Points on a hilly landscape, in no order, each with its height.
A ball rolls from a point to the lowest of its 6 nearest points, and stops where none of them is lower. Distance is the straight distance between rows; heights are no part of it.
Difas height 175: [-22  -6  -8  -2 -10  -4   9   1 -36  14 -30   1  -9  10  30  -4  -6  -1
 -12  -9  29   9 -20]
koti height 253: [ 29  -3  30   8  16   6 -17 -20  36  16  14  -5   6 -14 -14  -5 -12  12
  21   8 -20 -34  11]
Guz height 493: [-14  11 -19  -7  14 -15   9  -9   5   9 -16 -23  -6   2  16   4   8 -18
  -7   0   7  23   7]
Bugi height 278: [ -4 -15  -8  -3  -1   8 -14  -9   9   4 -11   5   8  -5  -8   8 -13  -7
  -9  11 -13   5  10]
bolem height 503: [-28  -2 -14   5   2 -15  29  10  -7   6 -33 -18   6  10  23  -5  -3  -2
 -14  -5  15  24  -1]
gad height 247: [ -2   4  -2 -16  -7   7   1   4  -4  -8  -8  -5  23  -1   1   3  -9   5
  -5   3   6 -19  -6]
dukiv height 223: [ 36   4  44   6  20   0 -26 -18  35   9  23  14   8   7 -22   2 -16   7
  19  -4 -14 -37  14]
gavas height 308: [  3  10  -6  -4   1  -1   7  -5   7   6  -8   0  -4  15  18   8   3 -19
  -6 -10   3  30   9]
pev height 190: [-25  -5  -9   7  -5 -10  15  10 -29  19 -27  -6 -10  14  29 -11  -9   0
 -12  -8  32  17 -11]
laf height 664: [ -6  -3   6  -2 -20   0   1   2   5  -3  15  33  -9 -12  -4  -5   9  13
  -1  -6 -17 -52 -12]
sidov height 470: [-16   2 -31  -1  16 -11  -3   3 -10   0 -12 -32 -12   0   6  -3  20 -12
  -6  18  -4  40   4]
Lobiv height 305: [  6  -1   9 -19 -11   2  -3 -10   7  -4  -7 -14  19 -11  -5   3  -7  -2
  -4  11   3 -23   3]
Mer height 227: [  2  -7  -6  12   1   3   4  -1  13  10  -3   9   3  -9  -6   9   1 -11
 -10   6 -21  22   5]
maz height 330: [ -5   8  -3 -37 -21   1  -7   5   8  13 -16  24 -28   8  -5 -18   5   0
  -4 -33  -6 -41 -14]
nobob height 411: [ 24  -7   9  20  15   2  -4  14  22 -16  28   7   2 -20  -9  -8 -17   1
  12  13 -29  -5  11]
samo height 491: [ 22   6   3  22  27  10 -12   8   9 -22  28   7  10 -11 -14  19 -11  -9
  18   1  -4   6   4]
Meno height 455: [ 21  -4   6  23  -3  15  -2   2   5 -11  29 -27   2   8   9  15   9  14
  27  28  -1  34  15]
kivob height 225: [ -8  24  -5 -16  -7  -3   0   6  -4  10   3  26 -14   2   6 -11  -8   2
  -7 -15  13 -32 -14]
Zileb height 488: [  8   2   2   6  25  13 -21   0  10  -4  22   3  -2  -3 -11   6 -12  -8
   5  -5 -16   5  10]
Lon height 229: [ -6  20   3 -14  -1  -5  12   9  -7   5   8  23  -4  -5   3   0 -13   4
  -7 -12  16 -32 -20]
ganub height 291: [ -1  -3  -9  20  21   7  -7  10 -23 -22   2 -21  -9   3   6  20 -15   5
   0  23   7  47  -7]
Virom height 368: [-10   2   6 -38 -25   2   4   8  10  17 -25  27 -15  14 -11 -17   7   9
  -1 -45 -10 -40 -19]
pino height 826: [-34  -2   0 -20   2 -10  18   1 -20   3   0   7   2  -4 -13 -19  15  15
 -10 -12  13 -12 -11]
ligif height 283: [-14 -12  -5 -10 -13  16  -4   5  -3  -2 -12   4  21  15  10  -1  -3  11
  -1   3  -3   1   3]
tura height 353: [  1   1  -3  19  32  12 -15  -8  10   9  23   3  -1  -4 -10  10  -3  -5
   9   1 -11  10   9]
tuzu height 313: [ 29  -9  22   3  -8   3 -26  -2  16   9  10  24  17   2 -23  19 -15   3
   1   9  -4 -48 -11]
vuni height 107: [ 15   2  -2  14   9  -2  -5   5 -15 -28  13 -30 -13 -11   6  14   0   0
   7  24   3  32  -7]
Zisi height 358: [ 13   1  11 -25 -10   2 -13  -9  17  -7   0 -13  13  -5 -10  -4  -5  -2
  -2   5   4 -17   8]
Mema height 150: [-31  16  -8 -22   7  -9  11  -1 -10  17   9  17 -11  -1  -4 -13  -1   7
 -13 -11  15 -25 -13]
bab height 289: [ -2 -14  -5   2   6   7  -9  -9  10   4  -5  11   1  -7 -11   5  -7  -4
  -8   9 -17   7   6]
deru height 403: [ 12   5   0  25  36  16 -11  -4   7   3  25   4   7  -3 -13  16  -6  -5
  19   1  -5   9   1]
rutid height 406: [ 13   1   8  16   7  -2  -8 -14   3 -27  28 -31   0   9  11  21  -7  -3
   4  28   7  40  22]
pazi height 481: [  1  -5   6   4 -14   9 -15   2   8  19  31  25  13  11  -4   4   2   7
   5   0  -2 -48  -5]
zedo height 324: [-18 -11   2 -11 -16  -5   7  -5 -37 -10 -16  11  -5  -3   3 -10  18  -1
  -4 -13  12  -8 -10]
soron height 441: [ 27  -8  19  16  14   0 -10  -5  32   8  17  -4   6 -22 -13 -14 -10  17
  22  17 -25 -29  12]
soran height 176: [ 31  -8  28  12  -2  -3 -16 -16  27  16   5  12  15   0 -27  14 -15   6
   3   8 -13 -36  -8]
rudol height 319: [-10   6  -4  -9  -1  -5   5 -16   7   4 -10   0  -4  13  20   4   1 -20
  -9  -8   5  19  11]
mabu height 340: [ -1   0  17  -6 -23  -6   0  -2   9  10  29  21   9   1   0   4  10   3
  -2  -2   3 -36  -3]
gumo height 448: [ -5   9   1 -26 -16   6  -2  10   0   5 -15  34 -26   2  -2 -16   3   9
   3 -31  -6 -35 -12]
tada height 443: [ 24   6   6  12  25  12 -14   7  11 -16  24   9  -1  -8  -9   8 -24  -6
  12   2 -11   3   7]
gafef height 463: [-29  13  -3 -18   6  -2  12   1 -15  16   9   5   1   3  -3 -14   0  15
  -4 -10  17 -19 -17]
Zozen height 420: [ 24  -2  -2  28  17  24   3  -5   8  -5  24 -15  13  -2  -6  27   5   2
  33  10   3   9   4]
Rinob height 216: [ 28   1  10  11   9   6 -14  14  16 -13  22   9   0 -11 -10  -7 -20  -1
  14   6 -26   2  14]
Bubob height 484: [-20  -9 -30   6   5 -14   3   6 -20 -10 -11 -20  -5   4   6   2  27 -12
  -8  16 -10  41   4]
suro height 187: [ 29   9  19 -11 -16  10  -3   5  24  17   7  -3  13  13 -18  -7  -5   9
   7   4  -6 -15   7]
nus height 139: [ 14  15  -9   2   5  -1  12   1  11   7 -10  -3  -4   6  11   4  10 -17
  -2 -10   1  32   5]
zol height 599: [-14  -1 -11  -6  -6  -1  -1   3 -46   4 -36  12 -10   3  13 -10   9  -7
  -4 -16  26  -1 -19]
savo height 301: [-25  -1  -7   5   0 -17  20  -2  -7   5 -28 -12   0   4  29   3  -7 -11
 -15   2  17  13  -1]
Kefo height 85: [-36  -3 -13   2   3 -18  27  13 -16  -5 -32 -22  -3  24  18 -20   6  -8
  -8 -20  23  35   7]
Ruveb height 570: [ 16  -4  14   3 -10   5 -20   8  11  10  18  29  19  13 -14  16 -12   8
   3   6  -5 -48 -13]
gavan height 527: [ 16   1   8  19   2   4  -5   3  12 -22  27 -29   8  16  12  13   3  12
   9  26   4  47  27]
dozal height 551: [  5   9  14 -11 -20  -8  12  -1   1  -3  13  11   7 -12   0   6  -4  -3
 -10  -2   5 -28  -9]
sazo height 355: [ 21   4  16   0 -16   6 -10   4  15  26  15  22  23  17 -14   6  -9  13
   6   4   1 -32  -8]
Kel height 374: [  2   3  -1  28  19  -5  -8 -17   1 -33   8 -32  10   7   5  33  -3  -2
  -3  33   2  45  22]
Petag height 277: [ 33   4  19   2 -10   7  -1   5  28  19   4   3  18   1 -20  -3  -6  15
   9   8  -9 -24  -6]
Mag height 328: [  1  -4  -2  18  21  10  -2 -16   9  16  21  -4  -2  -7 -13  10   5  -5
   3   1  -9  14   3]
gek height 349: [  0 -10  -4 -10   1   7 -20  -7  13  -2  -9   0   5  -7 -11  -5 -14  -6
  -5  16 -14   1  12]
Kupe height 469: [ 27  -4   8  27  22   3  -4   1  14 -18  35   3  15 -16 -13  23 -10  -7
  14   8  -8   0   6]
gusu height 556: [  9   1  -1  20   8   0  13  -2   5   8   1  -1  -4 -13  -9   4  14 -10
   4   0 -13  25   1]
viluv height 323: [ 24  -7  13  14  13   3 -13   4  32   2  27  -2   3 -22  -9 -13  -8  10
  22  23 -29 -20  15]
nafo height 274: [-23   5 -29   0   9 -16  19   2  -1   0 -31 -21   3  -4  13  -2  10  -9
  -8   6   1  26   7]
teg height 232: [-23   1 -21   1  10 -16  17  -4  -2   5 -31 -23   7  -5  21   0   6 -11
 -12   2   6  24   7]
Duva height 361: [-19 -12   9  -9 -18   6   0  -6 -12   0  -9   3   4  17  17  -4   6  -1
  -1 -11   5  10  10]
seze height 287: [ 26   1  21   6 -13   7  -2   4  21  21   8  12  21  11 -16   5 -10   7
   8   6  -6 -26  -5]
gasel height 235: [ 11   9  -5   5   3   1  13   5   7  11  -7   6   2   6   6   7   9 -19
  -5  -9  -3  27   8]
Lib height 370: [-25  -8  -1 -13  -4   8   7   6 -19   0  -4  -6  15   8  -2  -9   7  18
  -4 -12  10  -8  -7]
Litis height 303: [ 11   0   9 -25 -10   5 -11 -15   7  -9  -7  -9  14  -3 -13  -2 -10  -8
  -5   9   0 -15   7]
Fim height 213: [ 32  -6  43   8   4  -5 -26 -16  28  12  22  17   6   5 -28   8 -21   5
   7   3 -13 -42   6]
Kazem height 385: [ 34   1  18  11   0   8  -5   2  27  11   2  -1  13 -12 -19 -12 -12  14
  10  14 -19 -20   4]
valo height 512: [ 17   4   6  20   5   2  -6  -6  12 -26  29 -24   5  17   8  15  -6   2
   3  30   4  46  23]
meduk height 386: [14  1  1 23 23 16 -3 -8  6  4 27 -7  7 -3 -7 17  7 -1 22  2  2 13  0]
boma height 226: [ -9  24  -2 -18   0  -3  10   8  -8   9   8  26  -6   1   2  -4  -6   6
  -6 -14  18 -30 -17]
Ref height 208: [-29  -7 -11   1  -8  -2  12   9 -39  16 -26   0 -16  13  27 -17  -3   2
  -9  -5  31  14 -12]
reset height 383: [  9   5  -6  12  -2   5  13   1  11   6  -6   2  -2 -12  -8   9  10 -14
  -1  -3 -11  31   0]
zabo height 394: [-18   9 -13  -5  10 -15   8 -15   5   7 -18 -19  -5   0  20   7   6 -15
 -13   4  13  18   8]
Livu height 325: [  1  -1   1  32  20  -2  -3 -13  -8 -29   4 -23   5   5   5  30  -9  -3
   0  29   7  43  10]
Gisu height 351: [ 20   4   5  -4  18  13 -26   4  16  -8  15   6  -7   3  -8  -5 -20  -2
   6   2 -17   3  10]
Raf height 562: [  4  -6  -2   0 -10  12   6   4   3   2 -11  11   4  18  18   4   6 -11
  -3 -10  -3  21  13]
reti height 405: [ 11  19 -20  -2  21  -1  -2   6 -11   2 -11 -24  -7   0   7   5  13 -15
   2   1   3  30  -3]
tuti height 433: [-21  -6 -36   9   2 -16  12  11 -17 -13 -27 -18  -2   1  11  -1  23 -13
  -5   6 -12  40   6]
navin height 140: [-17 -13   1  -2 -18  -2   4 -10 -37 -11 -21   5 -10   1  17  -5   7  -6
  -7 -13  16  -3  -9]
Lopu height 204: [ 18  -2   4  19   0   1   6  -8  -4 -17  22 -29 -11 -17   1   8  15   3
  10  14   2  32   0]
gida height 332: [ -5  -1  -8  29  22   3  -8   4 -25 -15   7 -21  -2  14   7  22  -6   8
   2  21   7  46  -8]
nuto height 222: [-15  22  -6 -22  -4  -5  -1   3  -7  16   3  26 -24  -1   8 -12  -9   7
  -4 -19  10 -30 -15]
lum height 197: [ 26   8  14 -21 -12   5  -6   1  20  10  11  -7  14   8 -16 -10  -3   0
   7  -1  -4 -13  10]
res height 298: [-12   3 -11 -16  -5  -9  13   5 -37  -6 -33  19  -4  -4 -10 -17  19  -4
 -10 -25  15  -4 -15]
fedok height 234: [-16 -10  -1   0  -9  -4   6  -5 -34   1 -25   6  -7  -2  25   0  -3 -11
 -14  -8  26   3  -9]
dep height 73: [ 29  10  14 -16  -9  10 -15   4  24   1   6  -7   7   7 -11 -11  -8   7
   8   1 -10  -8  11]
Zifis height 536: [ 28   5   4  19  21   8 -15   6  13 -21  29   7   3 -12 -10   6 -18 -12
  10   4 -13   5   8]
torar height 55: [ -9  -3   5 -19 -15   8   2  13  12   5 -24  29 -10  -3 -19 -13   3  18
   1 -31 -20 -46 -22]
toziz height 162: [ 29   4  11  -2   8  10 -13  14  19 -12  12   3  -1  -2  -7 -15 -17   3
  10   8 -24  -1  11]
tupez height 352: [  2  20 -16  -7  13   1   5  -5   0   7 -10 -21  -1   6  15   0  13 -20
   2  -3   6  28   6]
nef height 535: [  5  -5  -2   3  25  11 -26  -6  13   1  10   1  -8   2 -13   1 -15  -9
  -1   2 -16   6  14]
nedur height 371: [  0 -11  -1   2  11  12 -23 -11  11   6   7   7  -7  -6 -14   4  -9  -9
  -7  11 -15   3  11]
bomim height 504: [-31   2 -21   4   3 -12  20  12 -16 -15 -39 -27   0  19  19 -12  15 -11
  -1 -17  12  39  16]
Bipam height 311: [ -4  -1  -7  30  19   0   0   3 -18 -24   2 -29   1   9   4  36 -14   3
   1  26  10  47   1]
deras height 482: [ -4   2   9  -3 -22  -5   6   3   2  -3  19  30  -8 -13   3  -1   3   9
  -8  -7  -6 -43 -12]
gufeg height 421: [ 27  -5   3  31   2  20  -6   2   7 -10  26 -25  10   2   6  13  10  16
  35  30   4  25  10]
Lol height 337: [-10  -5  -1  -9 -14  -5  10  -1 -43  -8 -26   7  -6  -3   2 -12  12  -4
  -9 -15  17  -5 -14]
Med height 499: [-21  -7 -33   3   9 -15   5   7 -15  -7 -12 -25  -6  -4   5  -3  26  -9
  -4  15  -7  38   8]
vizi height 468: [  3  -5  -1  -5  11   6 -23  -8  14   3   0  -1  -7  -3 -13   2 -15  -5
  -7   6 -13   3  14]
mol height 231: [-31   0 -17 -24  -3 -25  19   9  -9  12 -12  28 -10 -10 -12 -21   5   7
 -24 -13   9 -17 -13]
bos height 387: [  5   8 -23   8  23   8 -11  11 -22 -10   1 -25 -10   6   7   7   1   2
  10  17   5  38 -10]
Lem height 626: [ 29  -3  10  23  17  -1 -11   9  17 -25  40   6   4 -18 -10  11 -15  -5
  17   6 -20   2  10]
Repom height 215: [-37  -2  -5   2  -4 -13  24  11 -21  17 -27 -14  -5  20  22 -15  -4   3
 -18  -9  30  23  -2]
fol height 312: [  1  -7  -4  14  18   7  -9 -13   9  12  13   5  -6 -11 -13  10   3  -8
  -3   6 -16  12   6]
kuzib height 228: [ 10   2  -3  17  13  -1  -5  -1 -14 -29  13 -27  -7  -6   6  26  -7   1
   5  29   6  37   2]
sonu height 384: [-17 -11  -6  -4 -12  -4   1  -1 -40  -1 -30   6 -14   2  18  -6   0  -7
  -4 -13  29   3 -11]
fofa height 404: [ -7  -2   9 -31 -22   6   0  13   9  15 -24  28  -9   8 -17 -18   7  10
   4 -40 -15 -46 -16]
fonez height 426: [  6  13 -23   1  22   0  -9  10 -15  -3   0 -24 -13   1   7   1   4  -5
   6  10   6  34  -6]
pirud height 165: [-14   8  -1 -17   3   4   7   7 -12   1  -1  -4  20   2   3  -1  -5  10
  -4  -3  15 -21 -12]
vidif height 320: [-23   3 -20   7  10 -16  23  12  -7  -6 -39 -28   9   4  19  -6   8  -6
  -9  -1   6  27   8]
Sira height 369: [-33  -4 -14   3   4 -14  31  15 -15   5 -27 -19   1  19  21 -17   1   1
 -14 -14  22  28   4]
Teli height 392: [  4   2   2  24  13  -7  -8 -16  -1 -32  15 -27   3  10   5  28  -6  -9
  -2  30   3  47  23]
pide height 99: [ 26   5   7   4  12  12 -21  15  15 -12  19   7  -1  -6 -10  -7 -20  -3
   4   2 -21   0   8]
vev height 402: [ 11   7   2  30  20  -1 -10 -23   7 -27  10 -33  13  11   1  33  -7 -11
  -2  31   0  53  26]
vodu height 669: [ 26  -4   8  19  16  -6 -11   6  15 -27  39   7   8 -21 -13   4 -16  -4
  13  13 -25  -1  14]
vome height 288: [  2  -7  -1  19  15   5   3  -9  11  11  10   8  -3 -12 -13  10   3  -6
  -6   5 -16  16   7]
voso height 209: [ 31  -8  27  10   2   0 -14 -16  29  20   7   1  14 -10 -28   5 -17   8
   9  11 -12 -38   2]
zafu height 123: [ -9 -15  -2  -3 -14  14  -2   6   1  -2 -12   5  11  17  12   3  -5   2
  -2  -3  -9  14   7]
Refos height 285: [-10  -5   3  -8  -9  -2   4  -7  -2  -2 -10   7  -5  18  24   0   4 -11
  -7 -10   3  16  10]
sase height 566: [ 22  12  -6  14  12   0  13   3  -6  -6   2 -12  -5 -17  -2   6  13  -8
   6   3  -4  28  -5]
tutes height 611: [-23 -14   3 -18 -12  -2  10  -5 -26  -5  -2   1   5   3  -7 -16  20  13
  -4 -15  10  -8  -1]
vakov height 656: [ -3   0   6 -20 -20   9   5  11   4   9 -17  32 -19   2 -10 -17   6  13
   6 -31 -14 -43 -20]
zago height 199: [ 31  -5  36   8   5  -3 -23 -18  31  13  14  10   9  -2 -32  12 -17   3
   5   1 -13 -38   3]
rima height 316: [ 17   0   2  21  11  12   2  -8   2  -1  31 -30   2  -3   1   9  14  12
  29  16  -1  24  11]
rerif height 363: [  2   3   3  23  25  15  -2 -14   5  11  27 -11  -3 -11 -11  17   6  -5
  16   2  -4  11   0]
fuf height 590: [ -6  -5   1 -11 -15   4   3   7   7   1 -13  27 -17 -15 -12 -13   5  20
   1 -19 -18 -52 -18]
Kazo height 260: [ -5  15  -5 -27 -11  -2  -6   1  -1  14 -10  30 -33   2   4 -13  -3   3
  -3 -22   4 -34 -15]
Sinid height 327: [ 12  11  15 -20 -20  -4   6  -7   8  -6  12  -3  18  -4  -9   1  -3  -4
  -6   2   6 -27  -1]
Vif height 293: [-19 -12   1 -13 -12  15   5   5 -14  -1 -10   1  14  18   9  -9   5  12
   1  -2   2  -3   1]
zofet height 434: [  1   7   7   4 -20  -1   3   2   0  -2  12  35 -12 -14   2   0   5   5
  -4 -12  -4 -41 -16]
Kolis height 440: [ 21   2   6  21  24  11  -8  -3   8 -17  28  -3  14 -12 -13  29 -10  -9
  24   3   4   5   2]
tol height 273: [-20   2 -12 -33 -10  -8  -2  -3   4  21 -13  23 -30   2   2 -17  -4  -2
 -13 -16   8 -36 -17]
fovuf height 635: [ 10  -7   2 -10   9  11 -28  -7  12  -2   4  -4  -3   0 -11  -2 -13  -4
  -4   6 -15   2  11]
mifot height 314: [ 17   7 -13   5  15   0  -4  10 -14 -19   4 -24 -14  -9   7   8   0  -4
   9  17   6  35 -11]
nune height 329: [-34   4 -16 -21   1 -20  11   2  -7  23  -7  26 -15  -9  -8 -19   4   7
 -18 -11   8 -21 -15]
sesi height 262: [-46  -5  -5   1  -9 -22  27   7 -28   3 -27 -22  -6  17  13 -22  10 -10
 -20 -20  28  34   1]
Noda height 261: [ -3 -16  -5 -11  -9  12  -9   2   6  -1 -18   1  17   3  -2   6 -13   3
  -6  12  -9  -6  -3]
gufoz height 275: [ 14   7  20 -10 -25  -1   2  -8  16  15  22   5  18   9  -9  -2   2   1
   1   0   5 -28   3]
puleb height 269: [  2  -6   0 -18 -12   4  -8  -6   2  -7 -10  -9  18  -5  -6   4 -10   6
  -4  14   1 -13   3]
kuf height 317: [ 35  -7  16  13   4   3  -9  12  30  -3  15  -1   2 -23 -15 -14 -13  13
  13  15 -26 -14  13]
milam height 419: [ 16   2   4 -20  -5   9 -17  -7  16  -5   1 -10   4   0 -12 -13  -9  -3
  -1   6  -6 -12  13]
soz height 192: [-18 -11  -3   0 -10 -12   9  -5 -20   2 -25   0  -8   2  28   3 -12 -11
 -16  -4  20   6  -4]
vof height 268: [  0 -16  -7 -10  -7   8 -13  -6   8   0 -13  -2  12  -6  -6   2 -16  -2
  -7  16 -10  -3   4]
keb height 456: [ 22  -1   3  17  -1   5  -7   0   5 -17  30 -31   3   8   8  11   5  15
  20  28   1  36  19]
Noli height 177: [ 24   7  11 -10   1   6 -15   9  22  -6   6  -2  -2   3 -15 -13 -16  -1
  10   3 -14  -3  10]
Buk height 338: [ 32  -4  25  10   0   1  -4  -8  29  18  -2   7  14  -7 -24   0 -14  10
   9   9 -15 -31  -3]
Zeli height 186: [ 32  -1  13   8   4   8  -4  12  28  -3  14  -2   7 -11 -12 -19 -14   7
  12   8 -26 -12  12]
Boz height 236: [-27  -2  -7 -19  -7 -17  16  -1 -28  -5 -14  14  -4 -12 -12 -18  19   2
 -15 -19   8  -9 -13]
fovel height 365: [-18  -2  -6 -41 -25  -6  -7  -6   7  17 -28  20 -30   6   3 -19   7  -1
  -6 -25  -2 -41 -17]
Gumez height 71: [-22  -4  -8   7  -4 -10  14  -1 -23  12 -31  -3  -5   6  30   0  -7  -4
 -15   1  27  14  -6]
resum height 360: [-19   6 -25  -5  12 -16  10  -7   1   6 -25 -29   3  -4  15  -1  15 -14
  -7   9   4  29   6]
fef height 401: [ 20  -2   1  29   8  19  -3  -2   7  -2  24 -20  10   4   2  18  11  15
  31  22   2  21   6]
lezin height 127: [-28   3 -11 -25  -4 -22  24  10 -20   7 -19  29  -4 -12 -14 -19  15   4
 -22 -16   5 -11 -14]
Kita height 178: [-18  11 -13 -27  -7 -12  -3  -4  -5  23  -8  26 -25  -3   1 -17  -5   3
 -13 -10  11 -29 -15]
Tadat height 218: [ -5 -13  -9   1  -9   8  -4   2   5  -3 -13   7  12   8   2   5  -5   3
  -7   5 -15   9   7]
vemu height 238: [ -3  11   5  -8 -14  -2  10   9  -5   1  11  32  -9 -10   6  -6  -4   8
  -6 -14   4 -40 -16]
Gonav height 120: [  9  -3  -6  11  -3   1  10   6   9   9  -9   7   1   0   4  11   1 -11
  -5  -2 -14  25   3]
Miz height 284: [  0  15  -1 -14 -11  -1   2  11   0   9  -6  36 -26  -1   2 -11  -3   5
  -6 -23  -2 -37 -15]
pil height 155: [ 12   8  16 -16 -22  -8   4 -10   5  -1  13   1  15   0  -7   2   4  -1
  -5  -1  10 -26   1]
Ruz height 610: [-14  -5   4  -6 -17   4  -8  -5   6   0  19  31  -8  -9  -9  -3  12  15
   1  -4 -17 -49  -7]
binu height 621: [  6   9   9 -15 -16  -7   7  -3   0  -8   2  -2  18  -9  -3   5  -7  -3
  -6   1  15 -30  -8]
fogu height 214: [ 29  -5  30  12  18   0 -20 -21  33  17  10   3   9  -7 -26   3 -14   7
  14   4 -14 -38   6]
gike height 510: [ -9  -4   1  -2 -12   7 -17   0   7   4  26  25   5   6  -6   2   5  18
   5  -9 -10 -56  -3]
gepi height 474: [-32   2 -19   0   7 -12  24  16 -12 -12 -35 -26   3  14  20 -15  14  -7
  -5 -18  13  35   6]
poze height 425: [-16  -4 -27   4  17  -4 -12   4 -23  -3   5 -22 -11   8   0   6  13   1
  -3  17   1  47  -2]
ninuf height 212: [ 14  -4   5  18   0  -3  -5  -5  -7 -32  27 -32 -12  -7  11  10  -1   5
   8  24   4  36   5]
samuz height 173: [-20 -16   5 -13 -19   9   0  -4 -24  -8  -5   1   2  11   8  -8   7   2
  -2 -14  10   5   5]
Seka height 376: [-18   0  10 -45 -27   3   2   7   9  15 -22  22  -2  13 -13 -14  12   2
  -8 -47  -3 -45 -16]
gofu height 489: [ -4   8   0  -6 -16   0   7  11   1   2   2  39 -21  -7   2 -11   4  12
   0 -18  -6 -39 -17]
duk height 217: [-16  -5  -4   0  -5 -14  12 -16  -8   6 -26 -10  -2  -1  26   3  -2 -16
 -15   0  20  14   4]
gadu height 224: [-15   2  -2  -3  -5 -11   5 -19   0   5 -17  -5  -7   9  27   0  -5 -16
 -13  -6  14  17   9]
suzis height 72: [-26  -2 -18   5   8 -17  22  -1  -1   3 -33 -19   2  -2  22   1   1 -10
 -12  -2  12  22   3]
lalez height 461: [ 19  15 -16   9  15   2   3  10  -5  -7  -3 -16  -8 -13   5   6  13  -9
   3   6   0  29  -9]
Zokon height 343: [ 10  -1   2  29  14  13   2  -7   5   2  30 -21   0  -7  -3  11  17   6
  25   8  -2  18   3]
fegiv height 240: [-15  -5  -1 -15  -7  14   2   7 -13  -3  -7  -3  21  10   3   1   2  14
   4  -3   3 -11  -3]
Kini height 267: [ 19  16  -6   7   7   3   8   8   5   5  -8  -9  -4  -4   5   5  11 -14
   1  -9  -1  35   3]
kodod height 272: [-21  17  -4 -19   2  -4  11   5 -17  12   6   8  10  -1  -1  -5  -3  11
  -4 -12  21 -25 -17]
pagu height 537: [-34   2  -4 -23  -1 -13  16   0 -16  11  -4  14  -2 -10 -16 -18  13  10
 -20 -13   6 -18 -12]
Nuda height 450: [ -5   2  14  -4 -25  -8   7   1   5   2  23  26   2  -8   4   4   7   2
  -8  -4   1 -38  -8]
dipe height 350: [-28  -2 -27   7   2 -16  20  17 -10 -14 -37 -22   5   3  15  -6  15 -10
  -3  -2   1  30   5]
Fiso height 106: [  0 -12  -5   3  -7  11   1   4   4   8 -14  13   4   4   0   8  -4  -7
 -10   5 -19  19   2]
Deze height 230: [ 15  -5   2  19   2   1   3 -10  -4  -8  28 -30  -5 -10   3   5  18   7
  22  18   2  28   5]
nibo height 356: [ 17  -5   1  18  -1   5  -8  -5   5 -22  32 -29  -2   5  10  10   6   8
  16  27   5  36  17]
Lono height 161: [ 11  -2   5  -4 -10  11 -24   5  13   9  19  26  12  11 -10  12  -5  10
   9   2  -5 -50 -12]
Zav height 673: [-12  -5   3  -7 -14   4  -2  -1   7   3   3  30 -15 -14 -11  -8  11  19
   1 -11 -15 -55 -12]
Dofud height 302: [-24  -5 -10   4   0 -11  21  10 -18  10 -32  -9   2  13  32  -6  -8  -1
 -16  -5  28  16  -8]
Dev height 206: [-16  -9   5   0 -13 -13   8 -13 -17   1 -21   1  -8   4  24   2  -1 -15
  -9  -8  20  10   0]
tega height 179: [ 25   3   7  -6  10  12 -19  10  19  -9  15   4  -3   1 -14  -9 -19   0
   5   0 -20   0  12]
kog height 398: [-13  -4 -10 -11  -8  -6   8   5 -46  -5 -31  11  -6  -3   5 -13  12  -6
  -8 -20  16  -5 -17]
Zan height 220: [-20 -18   4 -13 -20  -5   2 -13 -26 -11 -17   3  -9  -1  19  -5  10  -5
  -3 -12  15   1  -2]
nagef height 445: [ -7  12 -27  -5  18  -8  -9   5 -13   0  -2 -26 -10   3   3   0  12  -6
   2  13   2  33   4]
Guv height 170: [ 31   6  20  -2  -9   7  -2   7  24   9   5  -2  14   1 -20 -15  -7  11
   7   3 -16 -11   6]
kobot height 357: [-25  -7  -1 -15 -11  -9  15  -1 -36  -6 -10   7  -2  -6 -12 -13  16   4
  -9 -16   9  -9  -6]
pape height 444: [  3  -2   4  -2 -12   7 -23   6   8  11  29  30   8  13  -4   9   3  12
  10  -2  -4 -55 -10]
nibop height 286: [ 19   5   1  15   5  -2   8   4  -4 -14   8 -20 -14 -22   4   4  16  -3
  10   9  -5  33  -4]
Fota height 359: [  3  17   6 -13  -9  -6  16   1  -4  -7  13  17   6 -12   0   2 -12   2
  -5 -10  16 -34 -20]
pagab height 435: [ 10  -1   2  19  10   7   5 -11   5   5  19 -15  -3 -17  -8   7  20  -6
   7   5  -7  25  -1]
Pemur height 211: [-15  -8   0  -6 -14  -3   4 -16  -7  -2 -14  -2 -10   8  27   3   3 -14
  -9  -9  15  14  13]
ligu height 339: [-23 -17   9 -12 -18   0   4  -6 -25  -8  -7  -1   2   4   7 -13  16   8
  -3 -11   9   0   0]
nare height 74: [ 29  -4  24   5  -7   1 -13  -1  17  19  10  21  20   5 -23  17 -16   3
   2  12  -6 -42 -12]
Zodu height 367: [-37  -4 -12   1   1 -22  22   3 -25 -15 -38 -31  -8  24  12 -19  11 -14
 -13 -24  26  35  12]
leg height 430: [-28   1 -24   9   2 -10  25  18 -12 -11 -40 -22   4  14  20 -14  13  -5
  -6 -14   6  33   8]
lefuz height 300: [  7  -7  -2  17   7   1   6  -5   7   9   4   5  -1 -16  -7   7   8 -12
 -10   4 -19  20   1]
fugom height 632: [ -8  -3   9  -1 -22  -3   3  -2   5   6  22  32  -6  -6  -1  -4  11  15
   0  -7  -9 -46  -4]

Where does a ball stop that starts at each point below?
fef: vuni
Refos: Gumez
deru: Fiso
rudol: Gumez
Kupe: Fiso
fovuf: Fiso
rerif: Fiso
